Points, in no order, along strands that fork and pass close to each other.
In the rows, zero is written as 128.
Two points are linked if the straight distance between their rows is under 193.
tefir: [119 187 168 127 123 104 110 103  92 138 134 107  90 130  96 134  99 139
 156 100 158 147 102  97 142 143 115 166 166  94 138  97 113 142 106 125
 144 103  95 100 137 185 135 159 106  93 123  86 120 151]
Ripug: [121 111 150 134 138  81 180 126 122 146 143 107 130  76 109 121  90 148
 130 112 117 145 142  76  77 131 127 126 125 116 128 151 168 183 139 132
 135 106 157 160 142 155 114 194 109 125 133 130  92 135]
Ruk: [143 140 142 109 112 146 194 131 181 170 166  84 108 106  98 161  72 116
 160 160 131 174 126 150 156 121 130 148 115 131 197 136 124 161 158 110
 183  94 181 103 113 179 167 130 110 149 164 114 135 123]
Levob: [ 94 139 156 153 123 131 117 120 155 109 174 105  95 123 162 144  92 138
 161 139 177 110 168 135 111 161 165 137 135 113 190 156 108 103 134  78
 108 133 118 131 141 165 150 154 135 125  97 137 208 133]
Gugu: [150 134 136 138 150 145  92 169 111 138 122 114 120 193 158 105 142 155
 113 124 141  78 137 140  84 123 134 159 130 110 179 113  73 102 113  85
 132 126 108 131  82 141 166 133 161 159 142 128 188 126]
gesit: [127 130 134 151 114 138 142 104 101  98 126  89 109 115 148 113 126 128
 117  81 142 125 108 120 104 143  85  93 118 127 108 122  86  94 170 175
 117 109  89 154 162 160 117 157  82 102 106 131 106 164]
Bedub: [124 145 160 137 129 122 107 187 159 146 115 135 186 113  97  91 132 125
 127 119 144 165 158 114 145 155 111  71  61 155 137 165 180 160 154 127
 118 111 129  96 167 126  91 125 104 154  89 112  73  97]
potu: [176 160 154 114  98 154 230 137 162 175 135  71  69 131 106 131  67 118
 165 156 121 134  92 136 120 132  99 124 157 142 169 104 111 130 114 126
 183  96 133  85 110 180 155 132  80 106 130 112  82 140]
rov: [ 75  89 179 144 129 160 155 139 135 121 128  99 165 151 152 101 114 140
  95 132 110  37 133 133  74 149 127 116 121 172 166 149 103  91 165 105
 143 120 110 145 140 103 108 185 127 108 124 154 104 103]
nef: [134  72 129 153 136 153  94 161 176  92 115 112  76 146 167 111 138 148
 148 141 103 144 105 149 165 122  72 109 142 114  98 172 172 130 133 128
 144 128 168 105 133 105  69 138 181 109  99 155 105  98]
Lel: [ 94 165 116  89 145  93  96  65 120 100 132 154 106  91 166 139 147  57
 140  88  96 171 118 136 120 152  98 131 187 120 107 128 181 126  88 138
  88 164 111 134  99 119 169  73 100  83 151 154 103 128]
Bonuk: [145 182 132 171 156 129  44 174  99 101 105 160 107 178 122  99 157 148
  99 108 158 116 140  98 123 136 139 171  91  97  99 115  80 127 117 149
 107 147  86  74 126  94 147 118  89 171  91 126 135 152]
zeli: [ 96 124 137 105 123 180 126 141 152 144  92 129  96 157 143 124 105 135
 117 130 147 132 118 122 164 125  60 129 133 138  90 147 164 131 118 124
 108 118 157  94 141 133  86 132 178  75 121 141 120  94]
gar: [128 117 141 129 123  71 139 108 109 119 185  92 131  80 135 164  83 135
 183 104 143 150 136 104 104 135 152 122 150 109 156 142 156 145 157 127
 135 116 151 167 160 202 144 187 127  81  93 133 134 152]
puzap: [137  89 106 121 134 121 167  82 116 133 107 147 126  66 125 161 108 127
 162 171 112 139  90 151 105 120 172  98 191 115 162 122 139 109  89 111
 129 141 107 165 134  79 108  85  97 117 129 101  92 157]
fanu: [132  71  84 130 161 158 149 152 104 132 121 143 150 103 102 154 112 141
  94 112 141 155 152 130 135 103 191 136  90 126 113 136 102 131 129 131
 112 110  90 149 173 138 114 140 209 108  94 149  98 117]
Seb: [170 149 131 120  94 136 117 107 129 113 124 125 166 101 157 104 102 167
 138 155 149  86 112 114  91 124  78  63 132  98 121 107 149 113 117 142
 114 120 170 165 151 136 127 134  67 144 122 154 159 140]
veleg: [100 177 111  96 143 129  98 106 104 141 108 128  98 132 155 100  88 102
 117 102 103 174  80 140 104 128 114 134 191 120 144 118 154 159 125 132
 106 160 134 128  92 133 179  94 121  99 164 138 122 123]
tumu: [ 88 208 126 127 129 182  85 105  89 167  77 141 109 196 140  86 111 102
 118 104 107 177  72 166 154 127  84 123 149 137 146 105 139 134 160 146
 112 137 112 111  89 135 143  72 124 129 170  91 139 128]
dap: [163  76 140 157 138  81 119 126 139  93 186 116  79 155 145 135 207 121
 124 101  65 102  91  93 114 125 170 161 182 153  90 128  70 112 142 134
 162 171 136 159  77  99 118 120 132 165 164 103 132 103]
munor: [131 144 144 149 131 102  91 148 142 133 168  97 142  77 143 160 106 124
 179 110 186 131 176 129 110 154 165 113 127 123 182 163 161 113 135  92
 111 134 136 120 182 175 123 171 159  71  55 126 137 136]
rofu: [145  64 107 166 166 102 106 133 152 121 103 136  65 172 205 115 158 129
 160 113  88 141  95 207 136 124 102 100 173 115 120 144 124 101 139 117
 157 164 147 129  79  69 114  86 149 178 173 150 125 133]
fofe: [170 114 120 153 123 152 161 122 116 135 193 125 166  80  92 156 120 160
 145 145 134 131 182 136 135 120 132 134  81 112 115  94  95 157 140 127
 178  86 127 152 166 166 158 130 103 212 136 158 114 133]
gelu: [ 73 147 152 135 171 140 112  70 123 146 138 149 107  79 138 125  50 131
 171 134 156 140 144 159 147 147 112 109 174 123 124 114 151 139 102 127
 127 132 102 123 193 133 128 133 114 112 137 156 100 122]
Moba: [ 96 101  85 100 131  70 117 106 124 114 111 150 144  94 116 122 118 113
  84 145 151 110 107  78  85  80 178 154 127 120 115 154 129 126 106 132
  84 168 161 141 106  76 114 147  83  89 122 141 152 117]
ninu: [ 61 172 170 177 165 128  88 100 119 123 127 172 110 195 128 110 175  96
 139  97 127 140 131  96 172 146 154 135 127 177  90 141 152 128 140 188
  90 136  39 117 128 121 125 105 171 136 136  91 110 108]
dugom: [146 108  87 113 136  94 139  86 124 116 115 156 120  80 142 155 194  84
 157 116  55 183  97 136 114 122 121  87 190 122 115 133 161 101  92 129
 110 158 118 167 109  80 118  63 101 124 130 118  79 139]
Vaso: [124 146 131  78  88 109 203 108 134 161  86  86 100 125 106 113  96 125
 100 142 118 117  63  79  77 117 105 122 157 118 139 130 146 131 118 125
 119 116 175 131  86 147  98 144  76  78 144  79 130 162]
sot: [177 105 109 115 102 178 119 161 119 123 109 104 150 143 134 137 154 164
 109 156 130  97 110 152 122 133 141 115 126 104 198 111  94  78 101  66
 123  88 114 160 115 140 115 122 168 134 106 106 191 141]
ritat: [ 74 124 151 123 126 140 143  78 138 165 154 131 136 148 102 140 110 131
 157 172 122 155  89 150 203 109 133 117 155 144 146 119 109 123 196 162
 144 120 161 147 139 152 117 111 143 155 184  96 166 125]
vizaf: [139  93 130 113 117 140 209 142 111 141 119 131 141 152 149 178 142 138
 149 155 143 112 182 122 148 102 122 113 100 122 110 119 165 145  72 165
  98 103 125 148 126 173 138 129 210 110 139 138 135 140]
pufal: [ 86 174 178 178 146 119 137 114 122 161 106 152 118 185 111 135 163 106
 181 124  81 175 128 127 163 137 139 121 144 150 127 148 198 163 130 172
 125 132  94 137 122 134 111 113 169 154 144  91  88 131]
sozi: [114  59 124 129 151 100 122 118 154  92 183 110 119 123 165 114 165 106
  83 108  90 107 124 129  87 131 163 126 128 163 116 150  83 119 157 110
 137 162 132 171  80 102 150 132 121 147 168 149 145  91]
tede: [141 129 158 183 130 159  83 130 178  94 175 123 115 163 152 147 149 131
 142 157 130 172 128 171 189 146 146 103  97 141 156 136  93  97 158 118
 137 118 102 148 127 138 123  91 129 218 132 109 190 112]
zikub: [166  56  96 158 150 114  94 191 157 108 136 120 108 147 125 123 180 156
 130 101  90 179 110 129 163 105  92 122 105 132  87 162 139 142 201 142
 167 116 169 148 126 124  97 138 223 130 108 137 112  99]
Dubam: [ 89 114 195 156 126 162 151 114 164 109 123  93 109 142 124 126 126 109
 120 111 120  91 130 139 112 173 136 152 125 178 171 166 110  90 124  88
 168 103  58 112 120 119 106 151 130 100 124 106  70  95]
rilud: [ 90 157 119  75 117 171 153 118 106 157 105 120 140 120 110 122  58 130
 101  97 147 147  98 102 137 131 103 125 132 149 106 121 147 146 135 144
  96 109 116 121 160 175 119 147 157  28 119 134 103 110]
nula: [152 153 118 149 128 134 121 173 115 158  84 148 118 177 104 135 165 142
 173 126  99 162 184 167 181 121  95 154  99 114  99 153 173 167  69 109
 160 131 145  76  94  94 107 131 158 172 118 111  71 125]
Fof: [139 156 138 139 123 107  92 167  87  98 112 110  95 173 137 138 169 106
 102  64 135 122 148 120 118 140 108 207  98 107 105 114 117 133 120 144
 118 148 102  57 112 139 147 145 122  90 103 140 105 153]
zedar: [175 200 118 131  89 154 110 144 142 131 127 131 109 165 117 130 163 124
 159 130 103 125 122  98 151 121  79 156 158 132  88 104 148 156 107 164
 146 137 175  81 101 126 164  94 116 140 149 111 117 109]
megev: [110 124 132 119 146 107  72 126 165 133 152 141 165  62 116  54  66 169
 118 129 159 128 129  85  92 137 143 104 124 121 169 165 158 156 163  72
 135 106 167 162 133 106 108 191  88 168 134 128 175  84]
pif: [129 136 120  92  91 151 159 133 136 181  94 116 170  96 117 142  65 145
 128 182 123 140 111 200 121 127 105 104 135 130 129 115 191 134 108  98
 137 148 192 112 174 130  83 116 106  69  83 147  98 161]
Duz: [ 95 100 125 146 130 162 138 116 117  68 173 129 149  93 122 142 109 132
 112  88 144 149 163  97 134 158 168 114  85 152 119 151 126 129 173 125
  85 103  65 162 190 177 117 160 181 100  72 161 124 106]
Bepag: [ 87 170 151 141 129 167 186 118 126 168 111 139 156 164  81 147 122 119
 107 171 143 121 152 106 145 131 162 117  91 162 163 122  92 132 129 145
 100  88  73 152 131 156 127 105 140 159 153  70 137 130]
sidu: [109 138 117 144 118 115 204  98 157 146 133  75  83 123 123 164 159  57
 147  91  92 153 108 100  80 141 149 116 152 183 129 165 112 107 187 171
 111 147 107 142 116 170 163 101 127  85 123 107  83 126]
lurir: [130  98 131 154 155  60 134 141 131 127 111 123 116  62 142  96  92 137
 130 110 184 120 167 100  71 124 144 104  97 105 127 162 131 132 138 139
 110 136 147 128 173 102  79 198  71 126  90 143 112 156]
Sudi: [161 108 107 134  90 117 114 129 155 103 120 111 162  63 158  99  93 171
 119 168 167  59 126 102  64 127 135  79 115 117 136 154 130  93 130 123
 120 146 170 139 171  90  80 182  51 120  65 155 142 156]
mav: [164  99  94  90 118 114 127 133  72 166 130 100 161 125 131 106  93 154
 119  97 134 106 100 166  92 107 130 125 145  97 180  79  97 120 173  90
 146 117 151 159 129 175 151 172 184  82 141 153 169 145]
Kibi: [ 93 183 138 122 127 179 154 127 100 195  80 132 101 219 135 107 138  91
  94 123 142 147 120 137 152  99  93 139 114 162 126  98 100 123 200 187
 108 120 116 112  85 154 152  92 152 128 199  75 151 150]
lidid: [130 119  91 109 162 137 108 163 121 192 115 118 149  91 146 100 116 129
 117  66 123 163 154 120  58 134  95  89 110  95 138 156 139 118 164  63
 103 117 149 153 154 165 117 177 160  91  98 156 140 120]
linuz: [121 124 127  82 111 120 169 112 132 141  73 130 114 146 115 109 132 138
 102 176 154  79  82  88 125  89 131 110 154 141 135 133 116 121  95 148
 114 121 167 141  82 102 109 108 108 120 189  66 161 126]
kob: [121 150 120 128 125 132 132 167 151 145 102 130 160 122  66 105 138  99
  94 103 126 148 144 122 154 125 137 140  75 178 112 158 148 173 143 150
 155 126 145  73 122 106 111 111 106 141 138  89  54 102]
sok: [126 151 176 167 145 114 131 140 133 177 109 131 105 155 122 114 115 152
 188 127  80 173 148 154 146 139  85 122 152  95 139 151 200 178  94 102
 168 110 136 127 119 127  93 146 144 171 145 104  91 129]
kor: [152 123 110 122 135 115 113 180 113 155 139 120 154 171 138 121 145 141
 111 112 151  65 175 118  55 114 113 150 100 119 122 110  87 129 158 119
 134 154 162 125 112 132 186 157 153 124 136 174 153 112]
tif: [220 135  98 113 137 126  63 153 131  83 125 114  65  68 167 146 141 141
 157 113 129 123 142 111 122 153  86 151 173  60 149 107  98  73  32  76
 128 108  81 138 123 133 127 130 106 108  87 128 136 150]
riru: [ 71  97 135 103 126 121 173 129 112 172 143 152 191 116  86 127 117 124
 101 162 102 121 151 150 121 106 144 165  99 134 107 119 163 194 154 118
 162 141 162 106 152 115 144 157 132 149 151 181  98 132]
bof: [176 201  83  82 107 150 139 145 107 164 118 152 153 112 102 135  60 170
 126 176 118 116 125 110  94 113 119 161 155  81 114  81 178 169  45 105
 117 129 180 117 135 150 166 112 100 101 106 149 133 159]
rugev: [163  97  74  79 103 139  96 141 132 114 135 136 171 142 156  90 129 156
  67 122 164  66 144 113  79  94 105 122  86 116  94 104  87 100 168 114
 113 144 167 162  98 120 160 141 140 149 149 199 223 110]
Mupa: [185 150 122 136 132 151 134 152 123 112 104 138 101 150 160 140 102 161
 160 163 142 101 154 144 167 113 124 101 138 111 137 115 142 145  41 159
 115 121 125 132 114 139 156  92 170 145 140 129 132 120]
kel: [ 84 136 125  90  65 182 139 146 118  84 112 134 174 162 146 139 160 123
  85 125 131 155 112 124 167 119  95 125  54 140  94 120 174 140 192 157
  77  96 124 102 133 154 101 126 174 100 107 125 169 139]
Lifo: [140 138  99 102 105 153 105 131 144  84 135 147 185  83 159 129 153 115
 106 135 139 140 137 106 105 143 136  82  84 110 130 148 191 120  95  95
  54 122 130 131 134 129 136 121 129 122  61 168 188 121]
guled: [171  77  56 147 159  88 112 150 142 133 104 132  91 144 163 139 173 130
 152 119  97 196 117 174 153  98 103  94 126  96  84 144 129 128 154 147
 137 144 179 151 100 109 124  91 185 162 136 142 139 139]
kod: [ 65 142 156 143 148 188 183  76 144 145 128 129 101 168 115 113 110  98
  97 161 121  94 124 139 183 148 152 130 137 181 159 134  65 109 142 148
 124 105  41 145 124 135 127 112 140 164 204  91 136 114]
mam: [171  86  90 114 134 120  95 132 103 142  75 154 168  88 110 119 151 151
 118 134 162 102 123 149 129 122 127 113 117  84 121 101  97  67  81  95
 124 114 127 125 162  66  62 143 116 122  83 137 136 167]
ragor: [172 136 127 104 158  93  37 122 122 103 145 159 110  93 154 128 143 138
 174 113 166 133 159 123 162 140 119 126 160  74 134 107 134  86  49  88
 105 124 106 129 135 131 124 134 142 128 115 132 184 125]
kelor: [185 166  88  91 101 127 118 166 120 161 102 145 202  91 113 127 131 138
 111 146 135 114 156 110  85 120 141 125  96  81 146 114 185 144  47  70
  87 129 165 122 127 123 135 131 112 126  91 145 168 152]
nif: [131 127 144 131 120 156 252 127 142 143 104 106 115 167 140 168 140 117
 124 156 129 125 155  99 132 127 146  93  98 139 158 147 130 129 118 162
  82  81 100 177 110 182 126 113 176 144 154  90 150 157]
kuga: [100  89 143 155 118 139 196 100 144 134 106 111 115 150 126 162 131  95
 145 152  94 154  93 194 191 119 150  91 132 163 145 141 112 114 192 193
 149 137 133 140 151 121 100  94 154 141 153 111 104 152]
Viziv: [133 125 124 145 110  69 120 117 154 108 181 131 143 101 116 153 200 107
 160 150 111 103 139  57  82 108 112 123 131 130  73 156 132 100 133 160
 105 160 177 144 134 108 127 132  67 132 103 129 113 100]
Muda: [116 134 147 121  59 163 202 146 124 103 130  97 190 156 137 171 127 119
 109 131 124 124 129 155 146 129 130 102  46 168 150 121 117 126 215 171
 109  96 114 133 161 181 134 137 153  86 117 127 146 153]
zos: [103 146 141  94  86 126 173 129 162 188  84  82 118 124  94 133  95 106
 117 151 143 154  98 150 100 143  84 125 115 133 128 142 148 111 134 105
 140 135 190  83 134 140  82 131  60  62 110  89 102 164]
gavop: [139 108  93 104 146 137 164 121  85 175 120 110 122 156  93 123 124 130
 100 112  85 139  80 138  81 106 130 164 167 114 144  76  75 129 155  96
 160 114 117 138  94 144 171 125 151 105 152 133 112 133]
zures: [160 122 132 161 145 111  73 120 152  85 182 150 138  91 122 135 161 119
 148 121 132 183 147 153 199 151 161  98 109 147 125 138 124 135 108 117
 159 118 101 136 111 100 132  99 108 215 136  99 138 103]
muge: [ 96 122 122  96 138  60  97  79 114 149  94 149 147  70 125 133 113 107
 144 139 166 126  98 145 102 123 170 115 162 103 157 131 148 101 102 109
  99 168 136 132 143  79 102 119  78  84 114 105 134 158]
Fotup: [ 53 202 170 163 153 157  99 135 137 141  99 177 104 201 129  77 122 112
  96 142 177 115 137  84 155 132 139 134  93 182  90 143 133 149 166 196
  88 148  83  82 125 111 133 102 121 151 142  88 135 123]
rukag: [151  63  97 123 122 173 164 140 140  96 162 124 114 128 102 160 132 146
 103 154 111 104 118  96 157 101 171 149 134 163  85 137  87 120 125 168
 136 114 123 153 135 133 126 112 209 116 124 134 100  88]
Tulub: [169  75 148 134 141  69  89 133 106  92 150 129 113 141 121 140 201 132
 142 100 115  90 124 111 166 132 135 148 164 137 114 120  82  88  78 120
 165 111  97 146  90  99  91 129 152 135 148  72 106 104]
nomif: [109 156 151 159 104 102 107 132 142  99 148 115 124 122 144 133 158  96
 134 115  81 174 112 139  69 149 114 145 125 112 138 144 191 169 163 125
 139 166 158 106 114 110 161 125  73 138 108 162 118 146]
tugoz: [105  82 113 125 169 115 131 137  86 180  96 136 129 154  96 145 152 111
 102 112 110  98 128 149  82 111 151 191 141 124 130 111  73  92  99  83
 150 139  92 108 111  98 130 124 151  88 117 136  75 135]
Vid: [187 115 118 147 185 104  42 137 151  72 185 157  81  79 160 124 111 155
 140 113 156 167 178 130 175 145 148 134 127  99 116 120  96 128  75 101
 129 128  92 137 129 113 144 117 127 206 123 146 179 111]
Ret: [119  88 115 160 126 158 186  93 110 129 100 107 101 111 131 143 121 129
 118 126 142 164 113 175 143 121 119  95  99 122 133 125  71 102 171 149
 135 102  99 152 163 149  98 127 119 148 132 126 123 173]
kotes: [142 131 134 139 118 124  90 144 141 132 123 140 153 179 112  93 134 174
 133 160 101 145 105 183 178 129  97 125 118 112 159 103 144 161 180 104
 184 105 183 141  91  89 120 122 137 216 169 121 190 117]
pago: [ 86 109 141 140 160 163  92  97 127 129 111 155  71 203 193  94 159 112
 128 124  66 110  97 175 120 141  90 131 184 117 126 130 130  90 108  88
 121 163  91 127  76  87 134  85 146 164 175 157 142 115]
teb: [107 151 120 131 130 188 145 140  95 126 138 157 159 161  95 137 119 134
  93 144 135 129 144 119 183 111 182 164  96 151 107  95 107 184 131 168
 119 119  83 128 118 144 161 102 170 169 154 128 120 122]
tosu: [203 123 101 131 116 146 112 154 121 109 136 157 165 116 142 123 120 196
 154 167 141  69 165 107 130 110  74 105 129  92  75  94 147 138  89 150
 128 123 177 133 183 114 128 132 132 141  92 197 125 121]
vol: [110 137 123  97 106 132 180  88  85 130  68 135 126 164 116 122 164  95
 107 128  88 102  79 126 144 116 141 122 180 148 129 115 123 119  85 151
 118 138 107 126  72  91 122  88 116 112 173  78  97 156]
papaz: [ 69 128 137 155 176 157  91  97 144  90 155 168  99  69 139 107  78 132
 132 109 152 152 161  99 123 177 140 115 139 139 109 164 147 121 133 108
  91 122  57 137 206 122 113 152 133 103  77 169  99  97]
Mano: [130 119 138 123 109 111 148 115 121 100 154 109 155  68 113 161 155  91
 127  95 167 110 168 131 112 152 120 125  86 161 123 130  96 100 141 148
 145 119  93 119 168 140 144 127  83 101 103 126  81 125]
Nozon: [148  51 117 136 147 111 131 117 141  66 141 147 134  85 141 140 146 126
 131 145 102 106 122 103 140 121 154  92 153 157  88 144 136 113  78 154
 113 131 113 161 138  78  98 115 160 113 126 151  81  90]
pup: [166 107 113 118 126 135 107 123 123  65 127 108  50 112 180 142 118 130
 115 111 151  97 110 146 114 145 124 148 173 100 130 107  75  82  70 123
 114 152  82 117 127 130 150 121 116  87 111 148 141 151]
tilu: [158 144 139 126 129 134  71 165 153 155 110 124 166 134 133  53  89 181
 118 146 154 112 123 145 120 136  96 114 101 106 183 125 150 153 162  70
 149 101 197 126 123 111 112 168 132 162 132 146 206 110]
rese: [ 75 137 122 103 121 146 216 101 130 172 117  97  99 132 106 135  94  71
 108  85 100 176  88 126 121 131 122 140 135 176 110 139 115 143 193 154
 133 131 105 104 136 176 143 129 138  45 138 134  64 129]
zal: [ 83 168 187 133 129 132 157 149 190 154 142 107 119 140  97 135  48 154
 140 170 138 143 151  88 127 170 157 130 108 156 206 190 153 136 169 113
 121 107 160 127 153 156  89 177 110 116 107  75 135 122]
zad: [164 180  96 129  99 134  94 165 140 139 126 135 140 133 113 178 166 115
 179 147 116 138 162 150 148 121  89 173 118 108 106 129 155 139  68 106
 154 146 169  57 114 107 150 101 111 133  90 142  91 118]
pazot: [118 140 132 138 133 103 184  85 168 129 165 104  97  99 112 154 159  89
 165 127 124 103 145  40  77 134 127  92 155 159  99 163 103 108 126 167
 104 134 135 160 122 144 138 123  75 128 144  99 103 106]
tusob: [115 109 189 122 125  96 132 102 142 129 152  80  90 110 141 140 138  98
 175 105 131  72 116 141  89 170 103 153 182 146 182 138 128  89  92  75
 178 131  93 100 118 129 129 150 100  56 116 108  65  99]
keka: [134  79  82 106 141 116  92 121 166  88 148 131 127 137 175  75 132 120
  41 118 145 104 123 128 101 107 142 112  84 151  79 133  71 129 182 129
 123 170 157 163  70 102 153 119 109 193 177 174 206  95]
noro: [135 105 150 141 112 119 136 134 131  84 199 121 165  81  84 144 125 132
 132 131 156  89 165 114 151 129 160 150  93 156 102 124  98 158 155 168
 176 126 131 112 179 147 147 147  96 162 134 144  83 111]
zodu: [152 112 144 115 110  95 187 122 123 139 124  88  93 101 109 158 108 113
 158 132 136 111 123 161 129 129 121 163 158 128 149 110 123 139  65 121
 194 127 129  69 123 121 140 137  98  82 125 123  59 137]
misu: [114 168 146 169 125 141 146 159 159 129 141 110 110 124  92 120 150  85
 117  94  86 169 148 103  95 152 143 156  99 159 127 154 160 192 172 144
 142 150 114  88 136 140 143 120  96 153 122 130  39 120]
tak: [161 116 131  87  93  17  89 117  77  75 163 143 202  93 110 158 187 122
 114 111 125  88 121  93 106 106 172 173 120 100 132 104 133 115  94 134
 117 152 133 167 104 123 134 156  91 105 123 122 171 135]
gunes: [137 182 111  66 115 114 106  83 101 181 122 152 138 105 101 103  46 153
 123 145 139 111 102  93  76 103 119 175 186  69 135  80 140 147  88  77
 123 143 146 129 114 148 172 152  87 103 151 157 174 138]
sib: [168 113  92  96 126 151 163 143 156 166 150 112 150  85  79 156 103 144
 142 146 152 140 157 148 162 110 109 147 106 123 130 120 109 158 109 101
 190  79 180 106 128 152 149 119 138 155 150 119 118 104]
Zep: [120 141 103 107  65 179 101 141 151  45 162 139 172 103 146 142 163 126
  99 133 107 157 108 111 153 133 105 116  73 122  85 132 196 154 159 147
  89 131 160  92 143 129 126  98 118 126  85 173 145 121]
vazis: [142  89  90 126 164 107 110 137  86 201  74 156 174 122 113 122 133 134
 139 109 127 116 151 195 110 122 135 121 137 114 162 111 102  89  99  63
 151 129 109 127 135  67  94 108 142 132 120 113  90 138]
samag: [150 170 144 129 128 101  84 116  65 101 169 137 136 127 106 143 120 140
 145  77 135 147 122 105 169 126 124 165 142 109 102  72 104 154 136 186
 134 124  96 136 151 177 165 136 127 115 138 134 117 145]
banek: [ 61  76 137 119 155 126 136 107 133 183 123 168 171 147 112 131 122 131
 146 180 127 112 141 172 173 100 152 124 134 153 123 140 130 135 146 130
 146 127 154 129 136  92 119 126 174 146 169 137 125 100]
kuzo: [137 113 101  88 124 128 123  91  56 159 115 137 159 116 146 107 107 139
 102  90 195  82 137 153 111 108 145 121 120  87 125  74  62  71 150 124
 102 138 107 162 149 167 143 163 139 119 160 166 211 161]
Mez: [111 197 152 164 113 129  97 135 140 119 136 133 102 176 131  99 197  89
 125 103  67 158  99 108 134 126 108 159 165 136 102 133 177 163 156 161
 157 162 164  81  83 105 150 115  93 172 163 111 140 124]
nomi: [ 96  84 165 102  88 166 175 137 149  94 111  95 188 122 152 111 125 129
  78 124 105  89 114 159 126 145 101  83  76 177 161 162 139 104 198 131
 137 103 144 150 142 132 109 165 147  90 138 147 134 113]
gifi: [184 135 107 173 154  92  89 151 107  80 132 173  93 178 139 102 159 152
 138 137 125 129 131 132 184 111 154 148 141 134  75  96 121 178 113 194
 156 168 147 115  81  64 152  96 139 206 159 125 141 138]
konol: [125 102  61 102 142 168 163 133 121 148 127 132 141  75 126 151 103 118
  95 118 115 174 152 126  75 121 141 129 111 105 106 125 130 134 136  91
  99 134 131 137 159 150 154 132 149 100  90 186 118 133]
zate: [ 87 148 181 167 129 135 143  97 179 113 162 115  80 150 150 166 145 110
 177 173 144 136 144 143 152 158 144 120 140 128 163 153 115 105 126 111
 127 116 105 129 132 146 136 109 105 174 141 102 183 141]
Meve: [184 157 133 145 132  87  66 161  62  77 137 168 150 175 138 124 161 157
 131  97 139 157 132 113 194 111 138 119 111 119  88  79 135 149 145 215
 115 135 117 154 111 130 146 115 161 162 134 101 157 158]
didil: [172 138 101 147 124 122  76 131 126 124 121 154 141 156 118 105 144 201
 164 157 106 127 111 136 156 121  71 126 145  82  99  96 156 154 124 120
 164 111 176 139 140  89 105 137 148 171 111 154 143 137]
fimig: [ 49 155 189 187 183 141  94 105 145 158 103 155  92 144 150  90  50 129
 152 143 121 145 117 179 126 159 142 113 165 142 177 159 157 136 150 100
 124 145  81 120 166  96 106 120 123 134 133 139 111 116]
bifo: [106 130 153 164 144 153 122  87 131  58 137 119  30 156 184 120 159  96
 108 104  87 109 103 137 115 160 132 151 180 138 104 128 100  96  89 124
 120 159  49 119  95 113 149  93 119 134 146 144 121 128]
kib: [141 124 102 102  89  76 128 128 129 102 158 117 184 107 108 164 146 120
 126 162 154  58 123  77  72  92 169 146 126 144 134 130 111 111 115 149
 113 161 182 135 113 127 165 131  81  84 105 121 151 123]
felor: [ 73 173 129 128 167 145  65 143 119 110 124 191 105 163 113  89 140 127
  81 117 166 130 138  43 138 123 127 182  96 130  58 133 127 147 142 159
  86 146 100  61 139  98 127 130 105 135 112 133 136 106]
vif: [ 95 136 151 119 149 139 122 162 165 194  96 117 174 122 131  91 105 120
 125 110 125 166 159 135 103 158  79  68  72 141 155 175 187 120 170  70
 103 105 149 130 152 149  82 153 128 121  97 127 134 104]
gete: [181  68  81 107 102 160 130 126 110  95 122 115 143 101 134 166 175 146
 113 119 137 120 135 186 151 123 120 122 115 104 121  89  69  56  87  86
 149  99 110 141 139 120 103 113 146 139 101 140 143 152]
domev: [ 79 123 156 121 107 109 177 138 121 181 104 138 194 131 105 140 110 132
 122 175 124 122 156 154 105 123 152 127 106 119 126 130 189 147 132 102
 114 147 172 112 180 117  85 156 127  92  85 146 127 167]
boken: [101 185 162 136 122 122 132 141 139 164 118  97  82 133  95 136  40 156
 155 170 158 146  96 129 124 137 166 151 166 116 198 129 125 146 129 106
 138 125 139 111 143 173 126 147 102  87 105  69 145 160]
kular: [139 151 111 162 140 151 137 140 129  91 119 148 100 140 119 106 115 138
  88 156 145 150 126 139 183 108 191 138 104 124 122 129 112 193 124 180
 132 134 123 102 105  93 157  89 118 221 158 117 152 148]
budiv: [158 104 155 122 127  58 107 142  87  92 173 127 152 136 111 178 190 138
 130 107 158  92 158  91 136 131 178 169 129 108 150 110  85 106  60 112
 126 111  94 153 110 146 137 151 148 127 118  89 163 130]
tapu: [109 160 110  90  83 173 187  96  96 142 109 116 144 175 139 127 172  76
  86 124 103 119  81 143 150 104 117 119 133 162 115  81 106 121 162 185
 110 135 113 135  80 148 174  76 123 136 194  99 153 157]
ramot: [174  73 126 148 190  66  82 153 134  83 135 161 106 120 146 122 151 129
 166 105 104 109 149 121 187 123 131 134 156 149  94 143 123 124  60 154
 139 139 114 127 101  59 103 121 165 139 143 134  73  70]

A fork is a point with three links. Follow the links from the first point to the second and name the forks in between, in order.
nomif, domev: fanu, Tulub, kib
dugom, fimig: kib, Tulub, fanu
fimig, sozi: fanu, Tulub
zodu, pazot: kib
tosu, dap: kib, Tulub
zal, kod: Bepag
kuzo, fanu: Tulub
Nozon, kuga: Tulub, kib
keka, Fof: Tulub, fanu

Follow the links from the first point to the second, and from the first to the third. Name the last point that the two ways share.
papaz, Ret, keka: Tulub
Moba, vazis, Fotup: Tulub
potu, rese, ramot: kib
bifo, linuz, kuzo: kib
tak, gelu, Mez: fanu
Fof, mam, fimig: fanu
